Points on a hilly landscape, in no order, each with its height.
From any point a climber steps to the highest of the 2 points nearest to it. It stops when none of these is higher. Distance is the straight distance between rows; heights are no part of it.
mib: [150 117 218 173 125 188 169  98 118 100 102 115 110 140 103 139 180 161
  95 143 112 118 108 124 148 177  82  93 131 197 130  92 132 129 116 130
 166 105 104 118 170 141  87 148  83  97 103 157 126 138 143 110 112 144
 148 138 185 111  81  72 145 104 124  92 106 134 157  79 138 138 128 164]  h=9.6
gedu: [144 163 131  91 101 134  89  95 103 167 105  66 117 139 103 149 137  94
 127 125 209 118 140 176 101 111 114 155  63  91 151 125  73 115 140 162
 138 202 144 127  78 112 133 100 150 129 232  79 107 125 122  90 158  69
 134 192 205 143 179 138 120 177 136 128 162 127 141 116 148 134 122 119]  h=32.8
guf: [ 89 143  85 231 152  84 160 113 135 108 154 164 167 178 106 113 141 123
 165 134 103 165 102  88 122 138 151 183 141 184 144 160 166 115 137 118
 107  31  73 115 110 151 129 133  58 143  69 145 133 139 133  99 151 150
  84  44  98  95 120 148 163 127 103 170 121  97 118 106 136  87 108 170]  h=41.5
gedo: [152 136  90  92 105 139 122 163 140 219  72 166  86 143 172 158 144 139
 123  96 109 116 146 142 144 120 143 149 134  91 125 188 103 106 123 136
 170 118 146 123 133 172 152 143 147 142 137 109  79  77 124 144 118 138
 103 147  98 170 189 146 117 105 122 110 119 129 101 141 160 142 124 145]  h=46.6
tisik: [122 158  81 111 109 127 164 168 117 140 108 191 118  74 116  40 120 134
 158 118 120  95 124 153 160 131 164 125 146 120 138 138 113 127 159 122
 135 143 119 122 126 102 106 118 142  94  78 152 119 122 167 198 112 151
 126 104  76 125 108 115 114  98 149 164 119 137 122 121 152 150 145 155]  h=64.3
Fud: [107 121 150 141 159 163 130 122 160 126 105 138 107 182 108 123 138 109
  69 133 131 187 135  79 150 139 114 123 129 171 117 127 135 137 118 105
  99  65  73 132 195 112 143 120 128 147 113 164 165 170 124 100 117 151
 145 127 144  98 153 119 169 152 115 129 144 139 167 155 166  92 143 135]  h=20.0
kub: [108 149 138 111 159 148 143 119 144 115 103 161 120 164  84  89 124  41
 140 121 172 170 130 104 147 150 110 150  66 101 181 104  91 202 107  99
 102 140 106  82 156 106 108 109 197 125 132 150 178 150 146  91 110 132
 166 131 151  98 107 118 131 167 118 149 140 148 160 150 194  87 147 155]  h=19.6
Pifi: [149  90 153 124 159 115 130  82 112 155 125 131 140  81 143 131 110 126
 145 118 104 102 158 158 103 117 117 150 132 130 102 113 137 144 117 156
 150 146 158 105 152 158 113 147 138 123 117 144 117  85  75 117 102 115
 149 170 133 185 122 135 110  83 111 111 137 145 100 137 119 178 189  79]  h=10.8
Lak: [148  40 129 104 122 132  95 128 107 154  83 187 154 138 165 115 163 164
 108 133  66 122 112 148 134 167 131 152 144 162  79 134 195  77 114 122
 134 121 206 100 147 181  49 127  55 144 131 119  62 151  95 114 160 163
 119 110 108 136 128 115 129  27 129 107 113 134 123 173  90 157 168 114]  h=19.1
vezeg: [142 136 187 179 126  81 199 113 131 130 148 126 167 122 140 117 180 184
 112 122 130 104 167 146 161 124 121 125 162 143 146 107 135 138 135 129
 193 139 137 133 137 148  90 192 110 102  96 101  56  68 110 145  85 142
 135 173 140 136 108 105 127  87 128  91  98 146 117 128 145 178 111 127]  h=27.2
sovu: [ 80  96 126 108 122 113 120 109 155 175 147 148 106 111 161 149 148 174
 113 115  98 127 156 171 113  91 161 135 144 145  71 122 146  82 156  74
 149 138 157 161 134 156 126 181  96 134 119 106  68 120  99 172 108 145
 116 143  98 168 162 125 110 105 166 126 122 156  97 189 118 167 109  87]  h=53.2
lisu: [141 131 106 150 131 157 131 140 132 203  66 177  95 133 154 151 142 167
 117 112 106 127 121 123 157 140 112 182 133 132 124 157  97 117 106 154
 140  87 112 116 141 159 161 143 122 141  86 142 122  72 130 140 110 141
 111 116  94 159 135 139 163 106 109 112 113 110 136 120 156 138 142 129]  h=40.9
Pek: [164 100 190  89 110 100 100 188 149 143 100  97  63 144 166 153 182 151
 119  99 141  66 123 193 165 137 154 110 117  88 121 153 139  87 126  90
 171 148 147  92 143 152  73 152 141 132 150 156  93 118 134 205 105 167
 118 109 122 116 182 101  90 119 166 112 170 174 133  76 100 137 119 150]  h=52.2
mas: [ 89 131  89 106 139 177 119 134 124 100 143 148 122  98 114 116  85 102
 123 119 110 134 107 118 117 147 131 137 142 146 120 119 140 154 126 158
  84 112 101 120 130 105 173 101 153 128  89 169 187 145 152 166 119 136
 168  99 116 140  96 147 107 134 143 144 135 139 136 123 135 111 160 130]  h=60.9
Kofik: [ 97 131 114 116 115 110 126 145 130 122 160  72 112 131 138 103  93 124
 155  87 156 153 129 153 103  81 140 117 132 137 129  88 146 138 153  94
 105 176 138 138  93 122 113 157 135 150 209  74 159 227 107  93 126 116
 163 141 151 111 134 134 141 170 185 133 178 160 132 122  90 163 125  83]  h=13.8
Mozef: [165  99 175 148 115 105 143 132 106 111 121 107 162 116 120 129 151 173
  91 131 101 149 132 121 104 166  99 121 155 160 120 119 145 150 120 126
 121 104 108 127 156 165  99 118  85 130 155 121  93 161  85  51 132 117
 143 121 160  87 146 139 171  83  85  90 146 120 117 137 127 137 141 107]  h=24.2
lozoz: [167 152  92 132 143 126 107 159 107 103 127 115  96 123 169 174 101 133
 144 147 164 112 144 151 112 104 152 120 156  69 136 199 106 133 138 118
 112 141 104 153 110 110 173 108 174 152 167 108 140 145 125 145 155 136
  85 115  78 130 166 166 177 126 126 100 159 109 137 146 104 115  99 105]  h=47.2
tem: [129 107  94 137 141 102 121 110 128 142 154 129 169 137 109 140  96 138
 120 128 100 188 156  90  95 104  95 130 120 122 106 113 153 155 115 139
 122  71 134 143 123 177 187 103 125 122 139  83 111  98 109  58 148  77
  86 155 129 145 134 122 107 147  79 142 103  69  94 174 115 129 128 113]  h=61.7
bivov: [131 115 170 177 144  82 153 106 129  74 148 121 178 122 102 123 106 158
 140 132 145 126  95 107 106 138 123 128 158 165 108 126 175 134 130 127
 150  91 117 128  76 129 142 121  82 137  55 149  93 177 109 108 105 142
  99  91 100 130 112 127 171  71  92 144 110 100 101 136  85 115 125 107]  h=46.2
lesit: [194  59 102 143 121 126  75 155 111 168 125 141 152 123 142 151 136 174
 115 131 120 175 144  78 176 103  75 151 112 123 138  96 152 111 109 136
 133 151 190 141  99 111 148 113  83 127 128  72 128 104 118  90 133 127
 135 159 130 149 115  88 146 131  84 120  65  84 124 183 111 129 127  78]  h=37.7
naz: [117 106 116 196 161  96 152 102 146 100 147 141 187 186  90 117 125 137
 155 136 107 182 122  89 133 143 123 145 120 171 120 127 176 124 125 106
 125  36 117 107 128 159 122 128  64 150  95 108 121 164 101  49 138 125
  81  93 111  93 143 131 163 107  81 134 117  99 114 153 118  94 146 146]  h=46.1
suvi: [137 151 174 152 121 143 139  73 148 178 114 108 152 178 108 158 143 144
  80 148 139 199 159  81 119 122  62 160 108 140 171 107  95 120  99 127
 104 119  96 160 157 148 138 143 146 130 142 109 167  99 124  79 138  95
 166 193 178 115 124 113 175 154  90  73  99 126 157 123 175 115 139 118]  h=14.2
zin: [ 93 137 165 138 146 189 131  93 155 166  84 123 132 182 102 135 125  89
  70 148 141 207 134  97 127 165  91 166  77 157 145  61 102 134  92 115
 108 116  58 145 192 123 128 130 154 164 123 163 210 130 136  97 154 133
 161 176 156  90 107 108 156 176  74  97 106 140 177 124 188  87 177 134]  h=17.0
nerok: [179  82 111  96 127 125 111 196 118 166 119 147 114 109 182 126 158 158
 152 106  92  69 126 178 186 148 153 123 122  94 128 124 151 104 130 136
 156 150 171  95 151 147  67 159 108 121 181 146 101  86 123 196 118 153
 133 111 125 129 154 116  83 114 159 103 145 159 139  81 129 161 121 134]  h=59.9
Rok: [ 75 196 133 110 109 118 158  87 140  72 127  82  91 148 114 143  62 127
 104 129 176 103 123 140 102  79 179 100 124 105  88 142  96 110 116 131
 151 147 141 167 101  90 164  89 142 147 102 121 102 140 158 149 143 116
  69 176 117 146 105 111 130 171 168 195 144  98 123 121  58 148  92 135]  h=44.3
Dar: [153 204  69 140 165 116 136 157  89  89 111 101 134 119 135 168  96 115
 159 179 169  91 119 143 105 142 141  88 128  47 168 202 100 132 127  81
 104 114  75 142 106 103 154  97 199 164 146  88 149 137 172 116 184 127
  88  91  91  86 103 162 158 134 104 125 145  80 124 136 120  72 103 135]  h=41.2
potuv: [145 129 152 116 118 175 135 135 130 230  88 138 128 126 155 136 189 122
 105 118 129 134 146 147 159 145 129 182 131 128 130 133  97  94 118 174
 171 199 136 112 183 118 101 178 136 137 143 162 118  53 109 154  96 148
 156 192 131 176 152 158 141 105 120  48  85 156 130 134 190 131 161 131]  h=37.0
pokik: [131 183  56 115  79 137 146 180 103  86 130 151 116 108 122 102 109 103
 179 126 122 109  98 121 132 150 119 100 140 121 189 160 122 126 145 117
  80  97 100 112  93 121 127  79 139  89  96 136 153 149 184 108 152 133
 144  56 131  83  75 136 123 131 150 156 112 105 103 106 133  97  95 184]  h=57.0
sov: [125 173  71  95  87 122 141 116 103 125 138  97 119 117  90  99 123  82
 178 117 187 112 129 186 123 123  95 165  84 104 193 125  66 141 132 200
 138 203 154 111 102  94  87 103 153  95 184 113 119  98 140 125 138  89
 137 129 196 132 147 155  87 173 169 145 146 145 138  79 153 145 133 140]  h=27.5
Poza: [190  72 208 203 134 125 132 141 112 112  99 134 138 167 125 182 173 187
  80 155 125 177 138  88 137 156  73 157 102 163 127 117 118 145 116 102
 148 117 126 128 143 139 118 139  71 159 111 122 112 105  88  69 141 127
 108 126 146 111 144 115 184 129  59  91 110  93 131 148 131 104 121  88]  h=28.1
Tegar: [157  75 155  83 130 174  80 173 119 113  90 158 122 124 120 100 137 147
 123 120 135 104  90 120 170 149 111 103 116 134 126 113 158 104 131 102
 105 119 121 101 108 103 121  80 120 111 116 162 139 207 166 124 112 161
 137 100 106 132 152  92 159 103 126 130 119 133 149 121 131 120 143 148]  h=22.9
notot: [115 112  80 130 162 111 146 130 135 108 143 144 166 151 112 105 101  97
 157 156  94 166 143 113 102 128 120 126 106 127 131 118 164 159 123 121
 109  35 112  95 157 154 155 103 140 136 120 102 144 140 101  36 143 110
 102 108 125 108 144 148 127 126  86 146 142 110 106 175 143 111 153 120]  h=52.8
rorep: [159 123 148 124 142 148 145 155 113 113 120 159 116  92 133  83 148 127
 145 136 126  58 123 157 175 138 167 122 130 102 138 124 113 147 133 136
 144 171 129  89 152 114  76 144 143  91 113 176 139 100 155 210  86 129
 137 113 113 128 130 125 112 117 143 126 133 159 168  80 163 147 134 160]  h=73.3
sefi: [144  85 214 155 148 156 141  93 118  98 118 127 148 131  86 142 146 109
 133 148 148 103 105 106 145 139 117 136 108 132 154  66 119 159 104 146
 144 215 160 124 122  98  86 147 134 111 141 142 159 139 100 142  81  98
 160 171 161 130  96 124 141 128 100  84 110 139 173  88 161 127 164 108]  h=26.9
robop: [102 129 100 213 142 109 161 117 126 155 141 161 151 142 126 129 162 183
 137 121  96 128 121 118 139 124 120 197 155 184 137 143 136 106 119 143
 124  55  92 134 120 168 126 153  58 125  55 157 119  68 138 140 132 127
 102  80  94 134 103 135 163 111 104 147 104  94 127 106 141 132 122 140]  h=37.5
nop: [112 136 130 188 131 119 137 144 104 108 126 167 145 131 105 151 118 182
  97 134  88 136  83  79 160 174 120 131 113 173 132 130 112 130 118 171
 144  72  84 150 119 118 147 123  88 123  81 139 127  80 159 133 134 124
  87  81 115  89  76 153 150 182  99 140 103  77 140  80 135 104  96 150]  h=38.7
Lidut: [131 144 111  92 170 163 106 112 137 136 110 131 114 120  92 119 132  53
 158 130 178 138 131 169 131 152 104 170  66  59 175 106  95 199 122 112
  98 170 134  73 127  97 116 117 203 148 184 133 158 159 150 117 140 129
 150 114 170 138 147 116 117 141 142 156 162 148 164 143 199  97 154 150]  h=16.9
Fezer: [162  57 172 176 143 111 112 127 148 147 113 131 153 150 130 156 126 170
  82 154 137 195 154  72 117 119  71 166 111 162  99 105 122 112 105 132
 166 116 146 142 121 132 150 134  77 154  74 133 110  85  96 119 116 112
 108 157 131 175 152 113 168 135  61 117  72  92 131 172 106 132 135  72]  h=32.3
Reg: [109 135 214 144 106 105 147 116 135 123 143 105 137 138 127 139 172 162
  80 144 146  98 186 146 136 108 148  78 148 122 125 107  93 114 127 130
 174 147 159 156 145 116 102 163 107 104 135 115  78  89 136 172  95 101
 131 194 159 137 140 110 126 137 149 123 128 163 133 122 135 180  94 142]  h=31.4
bil: [116 167 126 125 101 121 127  83 155 160 167  83 157 125 107 151 111 153
  78 141 160 180 147  85 115  65 131 145 155 105 126 140 107 117  97 179
 135 167 136 191 104 126 185 118 130  82 124  86 112  99 162 139 121  76
 143 203 137 149 123 129 126 148 143 132  86 120 102 145 133 146 118 133]  h=44.7
dapep: [179  81 130  92 101 135  95 157  96 154  77 149 143 107 152 136 170 173
 126 116  98 108 106 153 132 195  96 141 133 138 108 126 167 102 117 130
 113  98 149 105 150 169  75 102  74 134 170 133  66 184  98  71 171 151
 135 114 146 104 142 139 154  53 133  91 139 128 120 131 120 138 156 130]  h=21.2
zol: [151  80 106  98 159 167  31 158  75 103 124 149 157 136 142 154 111 152
 141 137 114  92  91  98 146 162  98  86 127 141 122 142 203  88 133 126
  72  85 146 100  69 143 145  71  99 121 135 143 155 202 160 126 151 144
 133  74 111 124 112  97 144  83 118 119 128 116 125 106 103  91 138 139]  h=20.4
zute: [179 106 152 158 132 164 128 116 102 187  94 160 133 124 125 180 167 140
 126 146 127 127 123 117 160 152 101 196 109 132 160 106  84 144 109 165
 149 201 146 110 149 111 118 168 121 127 151 133 142  76  93 135 105 111
 152 174 144 146 127 141 158 133  76  47  98 121 161 114 191 122 159  90]  h=31.9
Feda: [171 146 154 141 123  59 169 127 127  76 157 105 162 110 135 105 152 113
 180 117 124  89 144 168 134 121 120 136 137  92 164 106 106 177 115 159
 148 147 128  99 162 156  59 142 121 110 169 117 109  84  84  79 111 106
 176 156 176 105 158 149  94 129  94 106 147 129 107 101 140 167 134 140]  h=5.4
rofiv: [147  83 167  81 126 127 111 132 164 187  98 103  84 127 146 130 162 100
 132  98 125 154 162 172 121 119 120 135  86 106 101  97 119 128 144  87
 143 147 177  94 157 143 109 139 127 159 187 118 120 157  84  87 147 133
 135 159 151 159 179  97 103 116 140 136 164 164 136 148 121 153 136 105]  h=32.5
gumug: [144  66  91  96 117  99  84 162 154 123 126 160  95 157 172 130 147 126
 133 125  79 125 169 147 115 100 164 121 130 112  90 159 138 106 148  77
 121 110 161 118 153 181 105 126  94 149 193  93 114 114  91 123 162 100
 105 101  85 132 250 148  92 140 117 150 141 131 112 182 100 144 121 121]  h=68.7
gibib: [125 147 122 107 185 135 112 152 142  96 107 111  90 139 121 123  99 102
 138 139 168 108  90 135 124 163 158  91 116  74 120 170 136 164 151  62
  99 102  90 103 129 101 140 119 204 163 146 123 164 215 153 114 136 174
 108  63 117  81 148 140 130 120 143 156 195 153 151 137 125  94 134 149]  h=20.3
vogu: [ 92  62 194 137 150 157 102 132 165 154 129 154  98  99 143  94 168 153
  80 149 115 119 123 127 157 152 158 105 134 173  45 112 146 125 159  59
 156 140 135 117 170 105 100 169  96 126  73 138 112 143 125 206  92 174
 121 126 107 142 132  97  98  68 146 139 145 182 165 165 130 170 152 130]  h=15.6
Burul: [ 77 146  86 132 177 131 100 115 124  71 162 119 144 138 142 146  59  93
 107 133 138 149 119  97  96 119 157 101 137 136  91 136 159 129 130 138
 114  92  70 184 106  89 222 102 168 184 123 123 160 139 107 136 162 146
  67  97  67 136 137 165 139 152 112 148 142 103 130 176  76  72 108  92]  h=60.8
gib: [141 139 161 114 144 145 102  71 131 124 166 103 110 115 135 188 151 138
 113 145 138  65 168 134 122 101 105 117 170 105 119 150 132 111 103 168
 113 122 155 123 125 146 150 132 126 122  90 182 136  90 132 149  94  90
 151 179 143 174 127 115 147 125 128  97 103 131 114 133 123 109 107 139]  h=16.4
fipok: [130 198  34 108  80 108 139 123 113 111 191  84 114 126 130 100 130  87
 201 119 173  89 138 187 134  59 130 162 120  86 187 133 112 111 142 173
 114 191 155 113  68 105 123 108 150  83 166 107 148 110 144 136 135  89
 159 148 167 125 113 120  71 161 183 148 150 121 110  97 121 144  81 135]  h=24.1
dasi: [113 165 140  90 100 139 111  81 126 168 139  42 118 142 100 163 119 140
 101 118 187 137 135 148 103  75 141 153 112 100 129 133 101  91 112 182
 137 206 163 165  90 112 162 103 132 103 172  93 118 139 129 125 130  78
 137 204 169 152 137 137 119 159 166 125 149 151 121 133 123 153 121 107]  h=38.3
Zusup: [152 135 110 108 105 142  71 101 107 148 188  93 118  97 149 181 116 165
 151 122 133  92 134 134 131 103 120 102 161 119 128 141 160 105 126 164
 123 137 176 153  70 135 186 127 106 103 125 136 128 138 159 133 118 105
 136 149 150 149  65  92 141 109 179 120 119 136 100 120  89 136  76 111]  h=19.0
Fazi: [118 151  55 135 104 152 128 167  80  74 177 135 152  98 147 133  91  89
 166 159 103 132 119 106  86 142 102 143 133 141 178 136 149 180 131 147
  55 104 100 115 101 114 156 103 154 107  98 152 167 103 146 102 139 103
 162  68 154 111  58 149 122 129 113 122 118  96 107 123 124  99 126 120]  h=68.5
rolav: [ 85 171 121 149 163 109 124  99 139  67 139  93 118 138 151 162  52  81
 122 115 159 124 105  88  93  79 170 106 123 102  90 144 123 125 104 132
 139 140  99 200 100  66 200  93 149 174 125 135 129 106 135 153 176 132
  50 135  74 155 114 132 146 169 138 175 115  72 138 138  41 101  82 119]  h=52.1
pofa: [106 147 114 145 137 136 122 167 141 113 116 168 113 143 130 165 115 132
 106 123  70 126 106  91 159 173 138  75 115 130 130 147 121 143 119 158
 130  80 120 147 151 152 152 116 130 112 122 133 131  85 168 171 141 107
  92  80 116  97  87 152 105 191 129 148 131  96 141  78 135 109  94 177]  h=43.4
Lesek: [125  76 157  85 129 153  84 150 164 125  97 160 106 141 116 109 127 130
  94 117 122 158 104 111 136 138 135 116 109 145  80 125 153 115 147  76
 146  96 149 120 139 114 141  99 110 155 124 120 121 209  97 120 117 177
  98  87  88 139 177 113 128  92 120 161 156 147 131 166 115 117 143 107]  h=25.8
Semub: [200  98  91 100 100 116  92 200 110 169 128 139 120 123 174 159 163 165
 154 112 105  88 134 145 198 113 140 127 122  91 159 120 134  89 144 147
 156 185 208 117 106 100 120 158 100 119 188  91 121 105 121 154 116 153
 126 130 123 138 128 116 100 144 150  86 116 143 128 109 122 146  81 104]  h=51.8
gutaz: [175 109 159 104 104 105 136 114 132 202 106 108 149 127 144 131 162 113
 123 115 103 170 173 144 114 126  95 144 117 113 141  84 102 126 131 147
 137 166 165 131 153 155  84 142 128 119 222  89 110 115  73  81 157 123
 169 190 193 145 149 114 109 106 104 100 116 130 143 122 151 160 150 103]  h=37.6
vita: [ 63 157 134 110 114 135 158 132 141  78 157  82  95 135 104  81  77  78
 157  94 189 120  94 149 100 111 147 113 119 140 118 116 114 151 159  98
 109 155 128 101  94  94 109 149 168 142 127 130 182 222 145 113 119 142
 150 111 151 105 115 140 115 168 194 168 182 161 141  93  67 145 136 116]  h=16.1
lopo: [ 81 171  96 113 104 135 184 114 157 124 161 128 118 119 118 117 106 105
 118 122 134 189 129  97  95 115 122 147 172 142 158 132 115 154 122 147
  93 119 119 149 132 135 147 141 155  95 111 119 157 152 137 137 103 131
 185 136 174 134 109 156 100 117 173 128 136 160 109 131 147 139 148 133]  h=51.9
Riz: [152 167  87 104  82 112 117 106 108 133 216  97 147  84 146 118 144 134
 183 131 132  54 148 164 141  81 137 117 163  93 166 126 149 108 128 171
 134 138 169 131  86 122 139 127 122  80 133 131 128  85 163 137 118  89
 146 155 151 128  66  86  96 127 168 141 101 136 105  99 100 152  72 131]  h=21.1
Mukag: [153 150 159 128 110  97 178  99 119 101 138 120 161 121 118 102 143 100
 128 142 119 144 153 123 101 120  93 174 129 122 189 111  85 183 112 171
 105 145  85 105 166 165  58 143 159  87 157 142 133  74  98  84 113  89
 197 152 205 118 149 157 117 128 106  94 129 130 120  93 180 141 162 135]  h=7.2
vesun: [135 135 142 138 144 108 181  70 121 142 144 116 159  98 122 124 113 117
 126 151 116 122 143 132  76 103 100 187 160 135 152 128 113 172 122 188
 118 165 130 109 154 161 105 160 166 104  93 144 147  64  95 129  90 101
 181 179 163 171 122 153 103  78 111  81 127 150 105 115 147 159 185  97]  h=9.1
peti: [113 126  87 132 130  94 134  91 105 113 143 154 153  73 121  88  82 134
 152 130 125 117 130 138  83 106 137 154 152 164 100 141 153 124 155 139
 133 109 113 142  89 139 163 108 127 143  76 138  99 130  99 145 124 132
 107 105  54 162 114 138 140  59 110 161 113 117  90 154  91 130 156  77]  h=53.5
feg: [146 138 104  95 180 149 116  96 149 122 123 130  86  97 123 129 112  56
 189 135 146  94 131 166 117 111 128 160  96  61 146 127 113 181 133 120
  97 146 149  64 129 112 137 119 206 148 128 131 168 148  98 109 116 120
 133 132 132 157 153 130 109 126 108 147 166 141 134 139 146 109 161 115]  h=14.7
Bubaf: [134 112 165  65  88 131  76 141 151 155  99  81  66  99 144 132 170 163
  87 121 138  77 145 213 126 129 133  89 126 114  97 132 128  87 121 131
 135 108 129 110 132 148  71 127 148 137 165 177  76 137 169 196 118 134
 141 121 146 130 184  93 100 138 202 139 164 161 147  68 105 162 119 167]  h=46.3
dipob: [132 207  76 178 122  90 155 138 110  70 132 113 136 129 120 135 100 113
 172 155 154 116  80  87  96 166 129 103 150 114 173 195 125 122 132  97
  73  81  72 140  85 109 176  98 138 153  78 125 142 141 162 105 176 140
  89  52 102  63  76 151 156 120 125 145 116  78 100 124 115  44  81 159]  h=48.3
Ranu: [ 94 170 109 164 132 121 179 141 105  52 145 165 153 123 112  67  77  71
 147 128 144 124  93  63 117 111 140 106 134 144 148 124 119 125 139 139
 108 154  73 160  87  59 166 100 151 137  67 160 163  98 161 173 164 147
 114  93  75 117  68 130 141 179 121 180  69  80 129 115 100  82  98 137]  h=45.4
lifub: [108 170 110 111 148 134 133 128 152  83 144  95  61 132 136 107  91  80
 171 102 171  94  96 140 128  97 167  93 145  96 112 174 143 134 154  77
  88 134 124 114  93  94 151 131 172 148 112 129 182 209 145 132 131 162
 113  86  94 118 133 109 124 139 174 191 186 152 140 122  78 101 111 138]  h=18.2
tolar: [110 120 148  88 151 153  99 126 166 133 101 120  68 145 140 146 135 115
  69 141 138 149 122 117 116 137 142 105 136 116  98 159 136 151 154  89
 118  72  99 125 173 103 160 120 171 171 162 134 136 214 116 108 132 170
 120  94 132 115 185 126 150 104 157 147 188 173 149 178 142 102 125 123]  h=23.0
rep: [114 199 131 155 144 121 172 147 109  41 114 154 120 158 121 115  80  76
 161 123 138  88  78  85 159 145 158  81 130 111 157 163  83 152 136 131
 106 182 108 143 103  62 134 127 167 123 111 151 170 118 185 168 147 154
 106  89 112  79  60 157 136 191 136 152 117 103 147  88 117  84  88 158]  h=38.8
kimop: [128  85 146 107 174 151 103  70 141 118 129 123 113  93 125 135  88  96
 149 138 132 108 136 141 104 101 127 148 110 112  88 115 130 148 132 131
 133 138 148 104 138 122 162 125 162 158 108 142 171 136  68 118 101 125
 141 153  95 184 159 127 121 108  93 131 149 151 119 151 101 135 187  65]  h=12.6
Vadef: [ 97 145 115  97  98 164 120 130 138 249 130 108 153 121 147 121 177 156
  95 124 112 149 169 161 145 120 138 159 163 109 105 130 104  63 112 165
 165 171 138 131 158 123 128 179 140 112 123 130  89  65 135 163 121 148
 176 204 113 186 151 158 110 110 152  64  61 162  94 165 172 161 165 148]  h=42.1
zabu: [119 147  63 154 109  81 150 133 121  91 173 142 149  91 131  76 102 117
 180 123 119 140 128 130  88  81 153 128 179 155 130 144 160 136 155 106
 115 124 103 176  95 131 148 106 118 123 122 111 114 140 116 140 143 111
 113  83  50 124 112 149 142 115 126 169 103  89  99 150 102 127  99 107]  h=61.2
poz: [ 77 114 103  97  94 141 125 123 125 242 115 151 122  80 146 115 146 182
  99 118  83 149 165 173 124 131 149 140 159 145  85  89 127  91 149 122
 163 164 143 161 152 135 106 187 115 125 139 111  57  95 114 184  96 160
 132 172 106 164 133 152 105 105 158  87  94 166 110 181 167 179 158 120]  h=47.4
monil: [118  41 136 162 159 159 115 122 104 166 113 182 144 123 160  99 163 180
 110 143  79 115 125 130 164 167 145 125 145 207  68 102 184  90 133 108
 144 110 157  99 160 146  74 157  59 110  88 145  93 121 124 178 122 170
 125 118 109 149  90 105 122  39 141 103  99 141 154 156 130 175 168 132]  h=17.3
nom: [125  90 197 109 147 157 153 130 118  88 112 155 156 153  69  78 121  83
 127 117 148 132  92  98 168 148 138 112  66 124 141  62 103 173 119 111
 135 182 125 107 139  89 102 119 155 108 128 161 186 165 143 118 100 141
 159 144 139 111 107 111 132 166  98 129 113 132 175 109 171 114 163 140]  h=23.1
dav: [130 160 113 142 118  90 126  78 133 131 173  86 135 129 121 180 106 127
 118 142 149 146 145 111  90  68 141 125 147  84 104 156 126 171 113 165
 121 123 135 165  99 158 201 119 136 111 130 112 109  79 143  96 134  55
  87 180 145 155 126 118 113 167 118 139 129  84  84 148 107 130  83 124]  h=52.0
Luk: [ 88 132 126 155 196 175 151 147 115  91 140 160 147 190 107 113 117  83
 124 143 114 161  89  62 165 163 117 127 121 201 130 123 157 149 108  88
  84  60  51 108 148 133 133 146 140 125  66 187 188 151 164  91 110 150
 122  86 179  62 105 117 156 196 113 123 141 133 144 128 161  87 134 150]  h=17.2
kame: [109  61 131 130 133  74 112 133 153 115 154 156 134 140 157 132 150 163
 127 135  81 121 174 143 111 101 155 118 139 144  77 134 157 101 145  78
 146 111 194 140 145 179  93 154  52 148 137 100  69  96  87 149 140 111
  89 119  86 158 195 122  94 108 107 141 112 112 108 188  98 164 120 116]  h=60.0
Zudu: [119 148  88 187  76  72 162 150  93  80 169 146 190  93 115  42  97 104
 183 139 146 132  87  82  88 130 132 118 170 178 163 128 150 130 153 111
 120 126  87 167  68  88 138 105 103 106  80 132 113 116 157 134 168 131
 121  55  70  92  58 122 136 131 123 182  62  70  98 119  85 114  92 135]  h=52.9
nele: [100 161 177 100  88 137 139 114 134 107 107 106 107 131  91 118 128 144
  84 131 159 106 149 144 132 118 151  59 118 118 120 117  89 113 125 139
 171 127 157 150 136  78 113 102 123 116 124 126  88 158 173 163  98 122
 122 167 153 126 118 117 132 158 171 167 137 150 147 107 119 161 103 153]  h=36.7
bagi: [153 119 209 189 120 155 168  75 140 147 118 104 131 154 127 133 167 153
  90 144 110 160 143 116 130 144  67 143 119 183 159  72 129 128 104 136
 138 142 100 149 183 167  68 164 106 103 132 132 173  82 110 101 130 117
 180 187 181 113 100  85 147 108  95  57  86 139 179  78 151 136 141 138]  h=11.7
mubu: [195  89 104 135 124 103  98 202 116 124 132 161 136 144 168 160 166 170
 145 122 121 132 141  87 187 136 122 115 112 107 162 141 134 109 138 100
 117 134 172 131 120 126 140 133  84 125 158  84 130 125 120 120 134 135
 122 100 109 116 133 134 151 137 112 107 113  96 132 142 139 112  78 113]  h=44.1
kapo: [ 96 148 124  93  98 124 148  89 148 201 123  78 143 123 112 129 127  98
 103 109 130 213 147 127  64 121 106 164 127 133 146  98  97 129 134 155
 100 165 124 153 140 146 131 147 152 111 207  82 144 152  95 109 134 126
 175 162 182 150 135 155  89 108 160 109 146 178 125 120 179 146 178 118]  h=44.2
pive: [120 147 124 159 118  77 118 169 150  93 121 120 121 151 136 151 134 135
 169 118  78  97 108 139 139 149 170  44 125 110 133 165 150 113 138 103
 146  88 123 146 138 166 114 126 103 118 140 111 116  96 157 191 150 100
  95  62  74  83 117 143  82 163 127 163 154 107 116  65  99 117  89 183]  h=48.8
vatip: [114 138 125 155 167 136 121 183 110  81 130 142 174 153 101 123 123 105
 141 134 102 137  76  83 160 216 125  60  94 165 125 145 154 136 126  98
 105  59  92 101 120 150 124 117 109 123 103 130 141 156 172  69 137 149
 109  76 170  39  86 138 132 170 110 115 143 107 121 130 144  68 114 177]  h=15.0
Litu: [ 78 134 111 105 134 167  86 145 119  87 149 108 139 135 124 158  72 124
  77 109 124 141 104 115 115 154 144  66 137 163  78 105 153 117 124 166
 124 113 108 181 105  95 196 103 138 156 117 136 154 166 154 165 132 138
 114 123 123 119 101 148 104 198 146 139 150 122 129 121  86 114 115 119]  h=73.7
zonom: [143 147 140 138 119  89 127 155 149  86 110  89  94 143 143 171 123 156
 137 118 121  86 141 168 108 122 166  75 141  97 105 186 115 117 133 108
 145 108 125 142 137 160 124 122 126 151 147 115 102 139 116 144 134 112
  91 114 100 118 181 151 121 155 127 130 183 119 114 105  89 128  98 153]  h=56.0
sim: [ 90  90 163  78 109 157  97 127 173 177 115 117  88 100 114  97 122 125
 102  94 129 167 130 156 124 114 136 130  91 142  74  75 130 115 144  96
 157 165 155 127 150  97 120 137 128 154 156 112 143 198 101 136 123 154
 152 147 111 154 150  97  98 132 158 168 170 195 139 137 110 154 158 102]  h=29.1
gim: [117 183  68  72  92 134 158 136 137 160 101 162  87  86 127  96 122 125
 135 105 125 101 138 176 120 110 149 138 145 100 136 164  85 117 135 141
 156 116 129 118 131 148 123  99 167 117 103 134  90 111 148 160 126 132
 121 139 100 151 150 136 106 102 169 159 135 141  90 131 150 149 127 155]  h=54.8

Call two points neighbours if one is among the 2 nearest of the other. Go from one point of each pair to the other, from neighbour to neighbour, staying as high as possible. Name the lowest point that can't be avoided.
gumug / Fazi => Dar
Fazi / tem => rep
zonom / nerok => robop
Litu / Fazi => mas
tem / zabu => naz

Where does a climber stop that starts at each point below?
fipok => tem
vezeg => Litu
vesun => gumug
Lak => nerok
nom => gumug
